Points, in no order, along strands that fork, close into loops and pass close to each other.
Points whose rows are less than 62.4 apart are linked; no others are. Some points are linked to none.
Q_120: [  5   7   7 -10  -7 -11 -13   3  21  19  -8  32   0 -17 -11  -5  -8   9
 -18  -8   0 -14]
Q_711: [-18 -35  10   9  -8  18   6  16 -25  -8  32  -8  31  33  28  31  23 -20
  -8  -2  15   4]
Q_276: [-11 -17  11  12  24   5   2  -3  13  24  13 -20   5  38  11  17 -18  -9
  15   7   6   0]
Q_176: [ -5   3 -16  13  18  12  -3 -11 -21  11   3 -19 -14  24  29  17   5   4
 -12   4  -1  -8]
Q_347: [  3  -4   4  -8   6  -3  -8   8  45  17  -2   5   2  -6   3  20 -20 -22
   8  -5   3 -10]
Q_236: [-25 -20  -2   0  -2  14   3  22  -4 -12  31 -15   7  25  26  13  14 -19
   3   2  17 -10]
Q_795: [ -5  25 -29   8   9 -12  -2   2  10   2 -12 -18 -20  -2  19  35 -20 -15
   0   5 -27  20]
Q_588: [  6 -34  10  -1  -4  13 -20  -6  -5  18  -2 -10 -11  14   3  11  17  11
  16  -1  34 -24]
Q_163: [ 28  27   6   6 -12  -8  -7  14  -7  -2   4  36 -26  -7  -4  -4  -2  23
  -1   6 -22 -19]
Q_160: [ -3 -11  -9  -7  16   3   5  15 -11 -14  22  -9 -11  14  35 -30 -10  -5
   6   1 -12 -11]
Q_415: [-22  17  -9  10  12   4 -19   1  32  11  12   6  -3   3  -4  -3  -2   8
  -4  18  -9  14]
Q_174: [ -2 -23  -6 -23  -1  20  -6  -5 -52 -19  33   7  28  25  17  -6   8   3
  -2  12  -1  -8]
Q_179: [  3  33 -12  12  23  13  -1 -25  11  12 -14   8   7  12  -3  27  -5  -2
   1  -7 -13   8]
Q_150: [-18  27  -3 -12   2   4  18 -19   7 -19  12   7  27  -8   7  22  11  -4
   5  -3  -9  -8]
Q_246: [-10  24   2   4 -21 -11 -21  -6  14 -13  12 -11 -10  10  27  27   4  -9
 -17  -1   4  -6]
Q_509: [  9   2  11  -6   8 -22  28   0   3 -10 -11   2 -15 -31  19  -5  -1  -1
   6 -24  -8 -19]
Q_629: [  4  -2 -21 -11   3  14 -12 -15 -16  13   2  -4  15 -18   8 -16   0   3
  -4  -1   5 -28]
Q_970: [-15  27   7   9  -6 -22  38  25   4 -33  24  21  -9   4  10  21   8 -12
   4 -14   2   7]
Q_896: [-10  -7 -14 -11  11   5 -28  20  16  -4   6   8 -24  -1 -14 -29   6  11
  22  21   6   1]
Q_167: [-14  -8  21  -3  12  13   7  -7  14  -2  11  -6  18  14  18  -2 -11   8
 -13 -17  -1   0]
Q_950: [-10  17  14  13  18 -11  15 -16  28  16 -23  -1   2   3  -5  -9  -1   0
  -5 -20   6 -17]
Q_743: [ -9   0 -14   0   4  17 -22 -17  -5  19   4  21   4   7 -10  -1  21  35
  -3  15  -4  -2]
Q_515: [  8 -21  12   6  -1  17 -19  -3   0  23 -28 -11   0  33 -28 -49  13  10
  -3  21  -3 -16]
Q_756: [-22  -1 -12   5  17  20  -8   7  13  12  18  12  -3  19   1   6   7  26
   2   9   3   6]
Q_309: [  3 -62   7   5  -7  24   7  11 -64  -5  30   4  30  22  17   4  11  -2
  11   1  31  25]
Q_382: [ 26  17   0 -16   0 -15  11  -5   6  -8  -1  14 -20 -29  -4  -9 -18  -4
 -14   8 -19   9]
Q_692: [ -7 -46  12   6   2  28   0 -12 -25  17  20 -25  31 -11   3  19  -3   7
  19  21  29  27]
Q_288: [ -3 -40   8   2 -17  38 -18   1 -53  16 -11 -17  18  18 -45 -29 -21  20
  22  14  13 -13]
Q_233: [  6 -44  20  -9   9  11 -11 -13   7  26  14 -16   7  24  -7  -5 -21   2
  13  17  15   5]
Q_758: [ 32  13  -2 -11 -12   4 -24  15 -13 -23 -21  22 -21 -16 -30 -42  -1  14
  10  11 -25  -1]
Q_879: [  2  32 -12  10  23   9   0  14 -14 -11  -7  16 -14 -14   0 -11   3  10
   1  -5   6 -22]
Q_635: [  0  -6  10  -9   3   8  -9 -18  40   2 -22  -1   9 -15 -16 -18  35   9
  10   7 -13  10]
Q_402: [-12  26 -15  -1  10 -14  21   2   5 -25  21   6 -15 -25   8 -16   4  -4
   8  -6  17  13]
Q_639: [ 25  35   4  25 -11 -20 -14  16   8  22 -34  24  -3 -41 -21 -16  19  -1
 -24  -1 -16   9]
Q_205: [  2  -3 -14 -10  19  -4   0  14  -2   6  -1  -4 -27  -2  11 -20 -13  -1
  -5  20 -21 -21]
Q_956: [  1 -26 -10 -18  12  38 -22   5 -31  -9  -1   6   0  15  -3 -16 -13  35
  -2  -3  -3   3]
Q_114: [ -4  35   9   1 -14 -10  25  16  12 -45  10 -17  -3  -4  15  17 -16 -30
 -13  -4 -19  15]
Q_592: [  0 -36   6  16 -19  11   6 -14 -38  15  27  -3  14  20  27   9  15   9
  -2 -15  38  -5]
Q_317: [ -6   0   3  -1  -4 -21  10 -14  -6  -9   4  -4   6   8  43  18  -2 -23
 -20 -36  13  -8]
Q_193: [-11 -19  12  -7 -10  12 -31   6  16  17  -1  -3  19  -1 -11 -24   0  13
 -10  22 -17 -24]
Q_847: [  0 -17  -8 -25   2 -13  16  -7 -12  -7  12   1  -9  -1  18  -8  16  -3
  26  -3   7 -34]
Q_89: [-16  27   9  11   7 -26  17  -2  30   6  -8   0   2   3   3   8 -26 -16
 -13 -24   6  -8]
Q_567: [  5 -16  14  -1 -11  26  -4 -14  13   5   0 -33  22  -6   9  -3   0 -16
  -5  -1  15 -25]
Q_900: [  7  14  15   6  22 -32   9  28  21   3  -8  17 -30 -17 -10  18 -19  -6
  12  -2  -2  -4]
Q_545: [  1  18 -28   3 -18   9  16 -16  28  11  -2  -9  -6  -1  13  21  -1 -17
  -2 -20   6   8]
Q_933: [ 20 -10   1 -24  -8  10 -37  -4 -14 -10 -29  22   5  -1 -29 -50 -13  17
  14  -7 -28 -11]
Q_139: [  1 -28   8 -19  22  -2   2  -8  15  24  10   4   3  19 -13 -21 -18   2
  24   9   4 -12]
Q_62: [-20  -3  17  -3   0   0  19 -10  10 -21  19 -13  26  34  29  20  -7 -19
 -12 -16 -10  14]
Q_701: [ -4   6  -8   4  11 -10 -33   4  28  18 -10  12 -15  -5 -13 -29  16  11
  -4  16  -5  18]
Q_851: [ 12   9 -13   6 -15   0  -3 -28  39  27 -12   3  -6  -6   0   2  12  -2
  -6  -8  -8  14]
Q_65: [  6  45   8  42   0 -31  14  18  25   7 -38 -16  -6 -28 -38   7 -16 -22
 -10   1 -23  31]
Q_132: [-17  23  -3  11 -15 -26  35   6  20  -4 -18 -15 -20 -22   7  30   0   4
   7  -5 -36  -2]
Q_512: [ -2  37   8  24  18 -32  17  19  21  -3 -21  -4 -21 -22 -30  22 -26 -14
  -1  -6  -4  20]
Q_709: [ 18 -19 -13 -42   3   3  -5 -14 -10 -11 -26   3 -15 -21 -18 -25   5   7
   7   3  -3 -18]
Q_569: [ -3 -16   3  23 -20  18  10 -22 -19  16  30 -20  11  33  35  14   9   3
 -11  -3  17  20]
Q_765: [-26   3   1  13   5  -5 -12 -35   7  11 -18 -27  20   0  21  29  -2   8
 -13 -23   6   6]
Q_96: [-18  38   7   7  -3  -3   3   1  38  -8   0   1  -1   2 -18  12  -2  -4
  -7  20 -14   4]
Q_171: [-15  18   6  -9 -14   8   4   9   4 -29  17   2  -4   1  11  -8  14   9
  -8  11  -3 -26]
Q_848: [ -1  -4 -19 -17  16  14   7  17 -22 -19  16  17   5  -4  33  -2 -11   0
 -21 -23   1   6]
Q_70: [ 22  19 -10  -6   6   6  -7  -2   9  10 -34  21  -5  -8 -29 -37   4   5
 -31  13 -21  12]
Q_321: [ 24  -5   6 -12  19  15  -2  -5  28  -8 -31   4 -10 -13 -13 -20  15   5
  15  -1 -13  11]
Q_50: [ -8  13 -24 -11   7   2  -2 -20 -17   0  11  19 -11  -4  16   5  18  33
 -12   4 -10  -2]
Q_597: [ 19  10  23   4  -5 -26 -26   9  12 -10 -27  18 -21 -23 -18 -49   9  14
  -7  -8   8  -4]
Q_571: [  6  20 -22 -14  10  -4  27  16 -25 -26  18  18  -5 -13  22   7 -10 -13
 -16  -8 -10   4]
Q_83: [ -2 -50  -5 -11   5  28 -27  13  -4  20 -22  -3  10   8 -36 -42  -6  13
  30   3  -3  -8]
Q_946: [  4   0  -9 -18  -7   7   7 -31  -2  -6  23  -7  12  13  17 -10  -1 -20
  -8  -5  19  -1]
Q_807: [-16   4  -9 -21  17   8   1  -1 -26 -24  30  14  18  23  13   6   2  -4
  -1  16 -10  -5]
Q_935: [ -1 -45   5   3  -4  26 -16 -18 -31  27   4 -23  28 -22  -5   1   1  22
  14  23  13   2]
Q_294: [ 16  -1   1 -29  -9  11 -10   2 -12 -33  13  28 -10  11   2 -14   0  20
  13  -5   2  -6]
Q_8: [-11   9  -7   6 -10   6   3  24  32 -10   8  -1  -1  -1  31  44  -7  -7
   9 -23 -13  13]
Q_105: [  0  -1   8 -10  14  -1 -24   9  -9 -19   8   8 -14  14  18  18   9  -2
  15  -3  20 -24]
Q_462: [ -3   9 -14 -18   9  21  22  -9  28  -1  -9  -8   7 -11 -14  -6  -8 -15
 -13   7 -13   5]
Q_451: [-33   4 -14   5  -4 -20  17  20  -5 -34  12   6  36  29  29  37   0 -41
 -10 -28 -22  29]
Q_850: [ 19  -2   1 -29  -6  16 -18   4  12 -29  17  10  -8   2   9  -7 -11  -6
  -3   2   6   5]
Q_482: [ -6 -21 -10 -34 -19   6 -11  -3 -25 -20  12  20 -15  24 -12 -31  -4  32
  27  -6  -6 -11]
Q_281: [ -6  26  -3  20  -5  -1 -23 -26   7   8  -9 -14  -2  -4  18  10  17   8
 -11  -8   2 -14]
Q_201: [ 10  -2  -8 -30  14 -12  16  -6 -15 -21  -4   8 -17 -31   6 -12   8   3
  16  -2   0 -21]
Q_836: [ -3 -11   5  -1  19  13  -7 -17   0  18 -34 -25   4   0  -1  13   3   3
 -25   6  -6 -19]
Q_386: [-20   4  -7 -11  10   1  -6   6  33  -5   1 -20   0  -5  -3  20 -10 -31
   3   5  19  -9]
Q_937: [  1  31  14  -5  -6  -2   2  11  20 -27   2   7 -12 -10 -23 -17   1  -4
 -11  21   0 -16]
Q_138: [  0  29  12  12   3 -10 -10 -14  30   4 -30   1  13 -18 -13 -19  31  -1
  -1  15 -30   3]
Q_499: [  9 -31  33  -5  -7  25 -11 -22 -23 -18  14 -28  19  18  13 -14   5   9
   5   2  26  -7]
Q_315: [ -2 -21 -14   4   8  39 -11 -15 -34  17   4 -21  24 -15   7  -5   9  10
  10  10  12 -17]
Q_774: [  2 -54  25  13  -4  19  10   1 -52  13  18  -9  20  -1   7   6  -8  15
  25  15  44  25]
Q_275: [-16   6   2 -16  -9 -18  -4 -17   2 -24  40   7  14  14  24  -2   9 -13
  -7  -5  16  11]
Q_204: [  4 -55  10  11 -31  24 -10   8 -33  37  15  -8   5  13  -4 -22 -19  26
   9   5  26 -12]
Q_609: [  1 -40  -9 -13   7  22 -21  -7  -9  31 -19   3  16  -5 -28 -16   6  17
  13   5  11 -14]
Q_458: [ -5  -7 -17  -4   0  14  10  14  20 -13  22  -5   1  11  36  26   2 -20
  13 -16  -4  32]
Q_168: [  7 -23  -1 -14 -17   3 -41 -11 -17  21 -28  21  12  24 -38 -56  -6  19
  14  -9 -19  -8]
Q_704: [  6  17 -10   9  20  -3  -2  17  -4  -4 -32  15 -31 -26 -16 -13  15  21
  -5   1   1 -10]
Q_250: [ 11  -9   8 -13  10 -16 -20   3   1 -13 -27  26 -28  -6 -18 -43   0  29
  17 -15   4   1]
Q_518: [-14  38 -10  12 -24 -33  28  13  -9 -31  21  11   2  12  20  33   6 -33
  -2 -19   0   9]
Q_880: [ -5 -15   1  27  -5  17 -13 -18  -5  36  10 -36  19   4  20  31   0  -5
  14   9   0  -4]
Q_778: [ -5  28   1   1  22 -15  -4   0  -2 -29 -15 -10 -15 -28   8  23   0  -7
   0   2  -5  -1]
Q_253: [  2  14   0 -11  -2  -9  28  -7  14 -22   2 -10  -4  14  20  23 -17 -24
 -13  -7 -15  10]
Q_953: [  8  41   3  12  21  -5   9  -3  14  -6  -5  22   0 -15  -7  19 -10   6
  12  -9 -16  22]
Q_650: [-18  26 -10 -11  14 -10  22 -15  -6 -24 -12  -6   9 -19  10  39   8  -4
   2  -5 -20   4]
Q_557: [ 15  37   3  18 -27 -37  36   2  -1 -16  -4 -21 -11 -42 -14  33 -15 -20
  18  -4 -24  10]
Q_210: [ 18 -10   1  -6 -10  -8 -12 -26  16  36 -31  25  10  -7 -14 -35  27  18
 -13  -5 -13  -2]
Q_999: [  0  29  24  -4  -6 -11  15  25  11 -43  11   5 -14 -26  -7  24 -15  -6
 -16   4  -8   9]
Q_388: [-13  37 -14  23  -7 -24  -6   3  33  12 -27 -22 -15  -3  -2  16 -27 -15
 -12   2 -22  15]
Q_145: [-12  14   3  -3  19 -20 -24   2  22  -7 -13 -15 -16 -19  -5   1   3 -13
   3  17   5 -14]
Q_595: [ 50  10  26  15  -7 -27   6  26   7   9 -25  23 -26 -24 -43 -21   9  -2
   2  14 -26  16]
Q_370: [ 14  -1  -2   8  10 -18  -8  11  23  31 -51   2  -6  -5  -9 -41  38  -7
 -13   7 -14  15]
Q_627: [-24 -27  -8   4   0  -6  -2 -13  -3  12  33 -17  11   6  35  19  19   0
  22  -4   7  17]
Q_473: [  6 -36 -13   2  13  34  18   6 -34  10  21  -7   3  38  21  15   6  -1
   3   3  11   6]
Q_344: [  6  17  -5 -12   9  -7 -16  10  -6 -18  20  27 -12  15  15  36  -2  -9
   6   3  12   2]
Q_442: [ 11 -11  21 -12  11  -3 -29 -13   4  -2 -13   9 -17  19  -3   0   9  16
  14   2  17 -27]
Q_578: [ 14  33  10  15 -12 -43  45   9 -28 -31  13 -17  -8 -28  -7  40 -23 -24
   6 -12 -17  23]
Q_254: [-35  37 -19  10  12 -20  13   5  12 -21  12 -14  -1 -15  15   6 -15 -14
  -2  -9   2  24]
Q_858: [-26  20 -13   4  -8 -15  19  15  17 -22   4   4  25  11  25  47 -22 -16
   7 -31 -18  27]
Q_334: [ 36  13  27  25  -7 -27  24  29 -10   9 -16   7 -17 -40 -64  -8  17   5
 -16  13 -15  12]
Q_626: [ -5 -13 -26 -11  23  22  -6 -16 -25  14   9 -11  -6  22   5   0  -2  11
  -8  27  -7  -2]
Q_665: [  9  28  -5  16  16  -5  11  21  -1  -6 -24   9 -21 -48 -36   0  12  14
 -14   9 -12  23]
Q_852: [-22  -4 -27   5 -21 -24   6   1 -17 -18  13 -12  13  40  28  48  23 -53
  -2  -4  -4   5]
Q_100: [ 35  24  28  11  -7 -11   5  18  32   1 -17  17 -24 -11 -27   1  -3  -5
  -6  13 -27   4]
Q_399: [ 11 -21  18  28 -23  32  13 -22 -24  22  26 -28  25  14  16  -4  -9   1
  -4  13  28  18]
Q_440: [  8   8  16   5  -3 -18  -6  25  26 -18   4  10 -39 -24  -1 -16   0  16
  -3   2   0  15]
Q_973: [  0  -2  -1 -10  -5  21   3 -20  -4   4  18   1  34  12  12  36   9 -11
  13   3  -5 -10]
Q_541: [-17  23 -14   6 -15 -11  -4   0  13 -23  -6 -27 -15  11  25  42   5 -27
   1 -11  20   0]
Q_942: [ -7 -28 -27 -23   4   5 -12   9 -18  -3  34  -1 -11  13  18 -33 -14   3
  13   9   6  -1]
Q_433: [-10  13  -1  -4   3 -18  13  23  12   8   2  34 -11 -29 -16 -12 -14  10
 -14 -11  14 -18]
Q_912: [-22   6  -4   0   6  -9   6 -27  25   5 -19 -18  19   5  16  41 -14  -1
   8 -29 -10  18]
Q_293: [ -2   8   7   0  12  -1   7 -28  33  -7 -25 -20   9 -17   9  16   3  -6
  12 -14 -18  10]
Q_685: [-11 -35  21  13  -3  12  11  -7 -63   6  28 -19  29  24  17  -7  -7   3
  -8  22  17  -3]
Q_355: [ 12   9  -6   1   8  15 -20   6  -8   3 -14  12   7 -11  -7 -32  -2   9
   9  -7  -1 -33]
Q_237: [-13 -17 -13  11  -6   0 -15  -8   5  36  19 -21   5  -3  25   4   6  -3
  14  13   2 -14]
Q_958: [ -4  -1   0  -8  31 -25  -6 -22   2  10   1   1  -8  10  14  11 -17  -4
  -7 -10   9   0]
Q_151: [-11 -10   5  16   8  30  -5 -21 -15  23  18 -25  25  17  -1  -4 -11   7
 -15  14  27  11]
Q_572: [-28 -18  -6   7 -14  -5   0   0 -24  -9  24 -10  34  32  34  43  20 -27
 -15  -1 -10   4]
Q_259: [ 26  10 -21 -16   3   8  12  -7  -3   5  -6  24 -16 -13 -12 -34 -14  10
 -14   3 -16   2]
Q_190: [ 13  32   8  11  25  -3 -12   8  14 -12 -22  14  -4 -38 -19   3   4   4
   2   6 -19  26]
Q_37: [  2 -10  12 -13 -22  21   3   0  11 -14  12  -7  -6  19   2 -26   6   9
  -3  12  -1 -31]
Q_115: [ 14  -2   1  18 -10  12 -18 -11  17  30  10  -7   2  10  17  -8  10   5
  17   8 -17 -17]
Q_466: [-13 -17   6  -9  -8  24  -1 -15 -20  16  28  -5  37  14  -3  27   3   1
   4  24  15 -21]
Q_404: [  4  13  -9 -15  21  -5   4   4  11 -20  14  20 -20  -9 -12 -16   1   6
  24  13   6  15]
Q_748: [-10 -27  10 -12 -17  16 -32   5  -3  -1   8  -5   2  17 -16 -29   3  22
  11  22   0 -31]
Q_63: [ 25 -11  -8   6 -14  15 -15 -23  27  31  -2   4 -10  11   1 -19  16   5
  10  -1   4   1]
Q_524: [  8 -33 -11  -8  -6  26  -9  -9 -13  10  17   6 -11  37 -14 -36 -14  22
  16  -4  23   1]
Q_680: [ 22   8  -3  -8  -7 -13  -2  12  19  10 -39  14  -4 -19 -29 -50  29  -5
 -17  19 -22  20]
Q_565: [ 10  29  -4  -3  -9 -35  36   9 -21 -21  19   1 -14 -30   9  16 -22 -24
 -17  -9  -7  14]
Q_469: [ -5  31   0   6 -11 -45  28  10  11  -6   5   1  -9 -16   6  22 -39 -28
 -10 -22   6   5]
Q_350: [ -1 -23  10  -4  19   7 -21   1 -30 -15  20   6   9  31  21  10  11   2
  24  -9  29 -10]
Q_712: [ 15   2   3   2   4  26   6   5  33 -13  -7   3 -19  -3   6  -9  14   8
  16 -12   2   8]
Q_330: [  7  43  -9  33   2 -17  -3  10  32  17 -21  -2 -10 -19 -17 -16  -7 -20
 -13  14 -28  25]
Q_998: [  8  19  28  24  -9 -38  -4  24  18  -2 -17  11 -31 -34 -21 -16  13  15
 -10   1   2  -3]
Q_511: [ -4 -41  35  11 -24  11   2   2 -47  -1  36 -18  44  15  18  15  -1 -16
  -4  29  21  11]
Q_230: [  5 -46  -9  -8 -25  16 -24  -3 -31  19   9   2  -4  20  -9 -42 -22  24
  22 -20  16 -12]
Q_929: [ 15  13  -9  -8  15  12  -7  -2  30  15 -24   6   5 -14 -18 -12 -13 -13
 -27   7 -19  16]
Q_487: [ 30  12   7 -21   1   2  -4  -9  15 -28   4  16  -5 -28   8   6  -9  -1
   3  -6 -12  20]
Q_249: [  6  17 -13  -1  -2 -13  20 -14  35  14 -41  -1 -18 -28 -17  10   8  -4
 -16 -11  -8  20]
Q_809: [ 12 -18 -10  -4 -13  13   2 -38   8  30  16  -4  10   8  -3 -14   6  -3
   7   3  26  -4]
Q_907: [  9  -2 -12  -1  -5   0 -51  20  11  19 -22  22  -2 -13 -15 -33  18  11
   1  17 -16   1]
Q_841: [ -6 -10  -5 -24  19   7   9 -15  20   7   8  -3  18   0 -10 -12 -11 -13
  10  14  -5 -10]
Q_607: [ 11  24   2   0  16 -26  25   4   1  -6   4  25 -34  -7 -35 -23  -9   7
   8  16   3   6]
Q_967: [ -2 -33   2 -19 -24  25  10  -2  -1   1  13 -21   9   1   8  -8   8  -1
  -5   6   9 -32]
Q_853: [ -8  39 -13  16   3 -35  25  -1  17 -13 -20  -9 -14   1 -13  43 -33 -13
  15 -17  -1  35]
Q_715: [  9 -20 -24 -29   5  16 -20   0  -2  14 -39  11   4 -20 -34 -24  10   7
  -3   4   2 -14]
Q_212: [-10  35 -27  18 -12 -37  30  11  -7 -25 -19 -11 -18   1  13  51 -18 -15
  10 -29  -2  34]
Q_255: [ 24  55   4  25 -22 -27  16  -2   2  -5  15  18 -21 -15  -8  27 -14  -4
  -4  -6  -9  20]
Q_485: [-18 -13  -1  -9  -4 -19   5   7 -10 -19  44  21  31  31  25   9  14 -39
  -4  -9   9   4]
Q_660: [  9 -25  -3  -5  -1 -10 -21   2  14  39 -42   2  19 -10 -15 -50  31  -3
  -4   3  -9  -6]
Q_577: [ -5 -31  -4 -16 -10  36 -21  -1 -47 -12  22   5  23  24  -4 -15  -7  27
  11   3   9  -2]
Q_538: [  3 -50  11 -18   2   6   1  -6  -6   8  35 -11  19  27  21   5 -20 -12
   5  13   5  14]
Q_470: [-11 -25  -1 -13   7  13   0   3 -11  -7  16   6  -2  11  31   4   0  21
 -19 -16   7   6]
Q_799: [  4 -40   8   4  -3  30  -1 -12  -2  40 -28 -20  30  -4 -27 -21  11  10
 -15  12   7 -16]
Q_759: [  5  -3  -9   5   5  32  13  -6  34   7   2 -15  -3  11  12  16   4 -10
  16 -13   4  17]
Q_337: [ 15  18  21   8 -11 -25 -15  34   8   6 -18  42   1 -29 -33 -31   9  18
  10   8 -26 -14]
Q_226: [-24  26 -35   9 -24 -27   5   8 -15 -25   5  -5   2  21  29  46   8 -37
 -11 -15   4  10]
Q_251: [-25  21 -30  14 -13 -35  25  17  -5 -37 -21 -12  12  25  29  44 -18 -22
  12 -39  -8  33]
Q_384: [ 21  41   2  13 -24 -13  15  14  12  -8  18  11 -17   0  13  25 -11 -24
   8  -3 -12  -3]
Q_738: [-10  29  17   3 -14  -2   9  19  20 -20  -7   8  -8 -22  -1  27  -5  11
 -29 -12   0  -4]
Q_601: [  5  33   8  22 -11 -24  28   9  16  -7  -7  -3 -17 -43  -8   8   4   0
   8  -5 -23   3]
Q_198: [ 20  -1  -4 -20   1 -21 -10  24  -7   6 -51  37 -12 -22 -52 -38   7   5
 -14   4   1  -1]
Q_824: [-13 -21  -1 -11   9   6 -17  12  -5   2 -20  26 -11  20 -28 -40  -5  36
  15 -17  11 -13]
Q_116: [ 18  -9   0  -6  -4   6 -33 -33  -6  25 -12  14  23   5 -16 -43   8  17
   4   9 -15  -7]
Q_787: [  6 -45   7  10 -19  18 -10  -3 -37  15  17  -8  -7  25  13  -5   9  20
  18  -3  39 -18]
Q_436: [ 23   6  12   0   4 -35   1  35 -13   7 -49  16 -11 -44 -44 -38  15   0
 -26  11  -9   1]
Q_960: [  7 -32  16   5  -1  29 -28 -18  -6  -7   3 -30   3   9   2 -33   6  12
  17   5  24   1]
Q_513: [ 13   0  17  -1   8 -19 -34   0   8  14 -36   9 -11   7 -17 -19  18   6
   0   9  -1 -30]
Q_694: [ 25  27   8  18  12 -26  29  23 -19  -5   9   8 -35 -33 -28   1 -12   1
   4   5  -2   9]
Q_823: [ 24  16  17  36  -9 -27  44  28 -11   2  15 -11 -30 -39 -37  17 -12   3
  -4  -6 -13  13]
Q_206: [-15 -33   7 -11  -3   1  -7 -15 -50 -14  37  -4  32  26  19  -3   8  -6
 -23   5  30   5]
Q_467: [-35 -18   0  12  -1   1  14 -22  -4   4  11 -37  30  19  18  42  10 -11
  12  -6  14  21]
Q_740: [ -6 -28  29   0 -11  13  11 -24  -6  -4  14 -40  24  17  14  14   2 -17
  -6   1  30  -5]
Q_883: [ -1 -38 -13   0   8  31  10  -7 -34  23  25 -11   6  30   8  -6  -8  17
  10  25  -2   8]
Q_695: [ -3  -8 -21  -5   5  -3   5 -10 -22   5  22 -17  19  29  32  22 -18 -48
 -18  -1   2   6]
Q_414: [-22  -4   4   3  23  -8   9  -5 -19 -27  13  -5   3  46  27  28  23 -15
   0 -11  20  10]
Q_312: [-16  33 -14  20  -4  -8  34   3  15 -16 -20 -31 -22  -5  14  12   1  -7
  -1  -9 -16  -2]
Q_991: [ -3 -22 -17  -3   8  23 -28  21   0  18 -35  21   0  14 -43 -47  14  15
  22  -8   7   0]
Q_721: [ -7 -14  17  29   7  28 -15 -20  -3  39   7 -12  30  20 -14 -15   1  19
   6  22  10   7]
Q_383: [  7 -21   1 -20  -6  18 -11   5  10   9  -4  27   1   5 -10  -9 -12  22
 -15 -14  15 -22]
Q_691: [ 12  19  23  10 -11 -19  -2  39   2 -16  -2  18 -18 -47 -34 -22   6  13
   9  11  -5 -14]
Q_124: [ -7 -23   1 -24  14  25  -6 -21 -13  10 -11 -13  16   3 -17   7  -7   8
 -27  12  18 -16]
Q_990: [-23   6  -5 -21  10  -4  15  10   8  -8  16  33   5 -12  -4   2  -2  15
  -3 -14  20  -9]
Q_392: [ 23  29  19  34 -15 -35  19  11 -12   7  -2 -16 -19 -44 -52  13  -8  -5
 -25  10 -18  16]
Q_121: [ -3   6  -5  -8  21 -15  23  22  12   8   5   8 -24   4   8   8 -19  -6
   4   9 -21 -14]
Q_225: [-19   5  -1   0  -2   1  22  22   5 -15  25   8  -2  18  26  12  15 -10
   4 -11   5 -16]
Q_240: [-31 -10  -1   9   9  20   7 -22   3   5  14 -26  23  27   6  26  -6  -3
 -14  -6  31  27]
Q_962: [ -1   0   5   4  14  11  -1 -14  25  28 -35  -4  17  -8 -17   0  12  -5
 -12  -9   2 -25]
Q_768: [ -3  -5  10  -8  -2  -8  12  -5  12  -3 -13 -16  -6 -13  28   7  -8  -9
 -23 -28   3 -25]
Q_798: [  1 -34  24   1 -11  33 -15   2 -55   4  12 -12  32  22 -17 -15 -18  18
  20  15  16 -26]
Q_846: [-14  12   1  -4  11 -26  -2   1  -8 -30  13  13 -13  28  29  41  14 -13
  -8 -10   5  16]
Q_873: [-16  36  -3  12 -24 -16  29  18  19 -13 -15  -1 -13 -22 -13  43 -18   4
 -28 -17  -4  16]
Q_874: [ 22  24  -3  11 -10   2   0   1  14  12   9  18 -15   5  16   3   0   0
   8  -5 -18 -17]
Q_780: [ -8   3 -21   7   5  15  25  -6  -4  -5 -15 -33 -14   7  32  24  10  -4
 -12 -14 -12  -6]
Q_506: [-12  -9  10   9  -5  14 -43 -12  12  27  -5 -23  21   0 -10  -4   6  -1
 -13  28   5 -19]
Q_829: [-14 -12   5  -2 -10  13 -16  -5 -18   8  32  -2  18  23   3  -5  12   8
  19  22  13 -34]
Q_300: [  8 -33  -6 -11   4  36  -8   3  -7  11  -2   3   4   2  15  -1  -6  26
 -11 -18   5  -5]
Q_354: [ 27  14   0  -6  12 -25  17  10 -14  -1 -24  38 -26 -24 -51 -36   1  13
   6   0   0   3]

A piece is two or more points that can be reached from each other along the links. Count, over all rows, the pieces, the separate loops (a circle has one, a figure eight two, a Y none), the forks (points with three links) and the tips (points with one).
pieces: 6
loops: 1
forks: 31
tips: 41

How many points has the smallest loop of links through each point below? Write 0 if it is on no loop.
Q_970: 8
Q_190: 0
Q_206: 0
